Points on a hilly landscape, in no order, each with its height.
A ball rolls from a point to whichever of its 6 nearest points has the largest drop for the distance, and stops where none of them is lower. Distance is the straight distance between rows; heights are no part of it.
k_681 h=122: [99,142,66,195,23,49,96,176]
k_341 h=504: [61,121,182,53,144,188,66,97]
k_714 h=250: [86,84,186,34,144,172,69,137]
k_516 h=62: [107,145,82,197,39,79,122,134]
k_217 h=157: [132,80,178,34,159,135,103,155]
k_683 h=103: [198,99,139,63,201,127,123,155]
k_411 h=489: [151,159,85,187,130,128,169,110]
k_760 h=189: [178,92,150,69,190,124,123,157]
k_647 h=309: [136,148,115,182,124,126,166,105]
k_523 h=39: [110,148,103,200,72,109,144,112]
k_415 h=145: [107,140,153,165,105,129,151,103]
k_451 h=113: [151,129,154,126,180,141,157,121]
k_703 h=506: [164,177,64,188,138,129,168,105]
k_589 h=45: [61,138,170,106,110,168,112,79]
k_447 h=73: [129,156,72,210,65,82,141,136]
k_818 h=287: [190,76,134,45,182,122,103,187]
k_171 h=226: [177,79,153,53,190,123,108,172]
k_495 h=201: [121,60,172,29,147,138,82,176]
k_221 h=330: [168,181,73,170,167,138,164,102]
k_972 h=60: [195,130,122,84,217,137,139,136]
k_491 h=117: [81,147,150,155,80,146,131,92]
k_580 h=59: [60,132,176,88,129,176,94,85]
k_698 h=389: [162,53,143,36,162,117,92,191]
k_97 h=46: [99,131,172,116,140,150,145,101]
k_704 h=75: [102,129,158,146,124,142,151,99]
k_538 h=99: [64,148,153,153,82,153,126,82]
k_325 h=555: [170,39,132,33,147,121,80,207]
k_936 h=362: [167,153,121,148,170,134,164,110]
k_215 h=155: [118,125,164,150,135,137,161,99]
k_711 h=48: [79,133,159,137,113,147,134,95]
k_948 h=38: [81,125,178,115,123,156,125,93]
k_124 h=101: [145,159,52,209,69,82,135,149]
k_195 h=79: [132,155,94,206,88,105,152,120]
k_553 h=359: [150,161,73,204,113,115,166,122]
k_360 h=280: [184,180,79,152,183,144,165,106]
k_297 h=633: [168,180,51,201,123,119,160,113]
k_263 h=108: [77,149,110,180,38,113,118,115]
k_976 h=457: [156,166,97,175,152,135,168,112]
k_641 h=371: [179,188,49,178,159,138,161,103]
k_157 h=421: [182,51,127,45,154,122,85,197]
k_676 h=242: [122,49,162,19,138,139,70,179]
k_868 h=171: [145,92,174,71,176,132,123,142]
k_381 h=205: [88,145,140,170,89,128,147,96]
k_264 h=41: [68,136,169,120,113,163,125,92]
k_459 h=239: [62,151,131,174,62,138,128,95]
k_116 h=34: [73,126,184,99,129,159,125,86]
k_776 h=377: [160,123,157,101,186,131,139,127]
k_861 h=253: [128,138,140,160,127,130,160,103]
k_383 h=83: [138,156,49,213,58,62,125,169]
k_803 h=57: [99,151,100,201,45,93,138,125]
k_354 h=510: [169,188,41,185,139,129,168,112]
k_220 h=134: [61,120,184,78,141,173,93,94]
k_11 h=209: [105,144,59,178,34,31,93,186]
k_242 h=72: [87,152,92,191,18,78,109,146]
k_439 h=448: [142,153,124,166,145,134,172,101]
k_199 h=281: [174,136,132,117,197,134,154,117]
k_923 h=322: [79,92,181,33,145,182,50,131]
k_636 h=230: [175,123,147,86,201,137,143,133]
k_402 h=351: [175,59,145,39,170,123,100,188]
k_816 h=67: [122,155,66,207,47,65,120,152]
k_160 h=123: [113,90,187,63,156,143,118,133]
k_198 h=82: [112,141,64,200,41,55,103,170]
k_894 h=68: [108,119,184,110,152,143,147,116]
k_386 h=215: [165,164,39,213,70,79,136,149]
k_219 h=42: [82,116,184,89,138,165,121,101]
k_135 h=137: [111,85,186,49,160,145,103,143]
k_243 h=223: [181,152,119,130,195,141,164,113]
k_423 h=490: [174,199,19,185,142,139,156,109]
k_550 h=279: [134,125,159,125,160,136,153,109]
k_9 h=144: [124,121,170,115,156,136,148,112]
k_665 h=107: [116,103,187,78,161,142,129,128]
k_699 h=86: [87,107,197,63,145,161,104,118]
k_724 h=208: [144,63,165,38,161,129,90,171]
k_163 h=284: [178,163,95,154,183,142,168,107]
k_146 h=488: [65,108,175,44,144,185,62,118]
k_399 h=216: [92,146,133,174,72,132,140,93]
k_298 h=249: [159,73,162,56,178,123,110,165]
k_429 h=95: [114,149,121,189,85,120,157,110]
k_564 h=422: [151,155,105,178,136,126,166,108]
k_925 h=554: [161,37,145,31,141,124,81,203]
k_255 h=173: [97,85,189,32,148,155,81,146]
k_437 h=81: [106,143,70,193,28,65,102,161]
k_687 h=327: [144,116,165,117,173,133,145,119]
k_621 h=193: [146,160,59,216,81,99,146,132]
k_211 h=70: [161,181,31,208,101,105,148,126]

Two balls start at each pair of points below. Name the first point that both come to, or write never.
k_415 and k_491: k_711
k_923 and k_925: k_699
k_411 and k_553: k_523

Call two points neighbours if one is among the 6 nearest of the other. Go from one point of each pair to the other, from neighbour to neighbour, staying as low as possible. Name the highest point that can't be avoided.
k_211 and k_451: k_415
k_972 and k_116: k_760
k_523 and k_211: k_124
k_451 and k_116: k_9
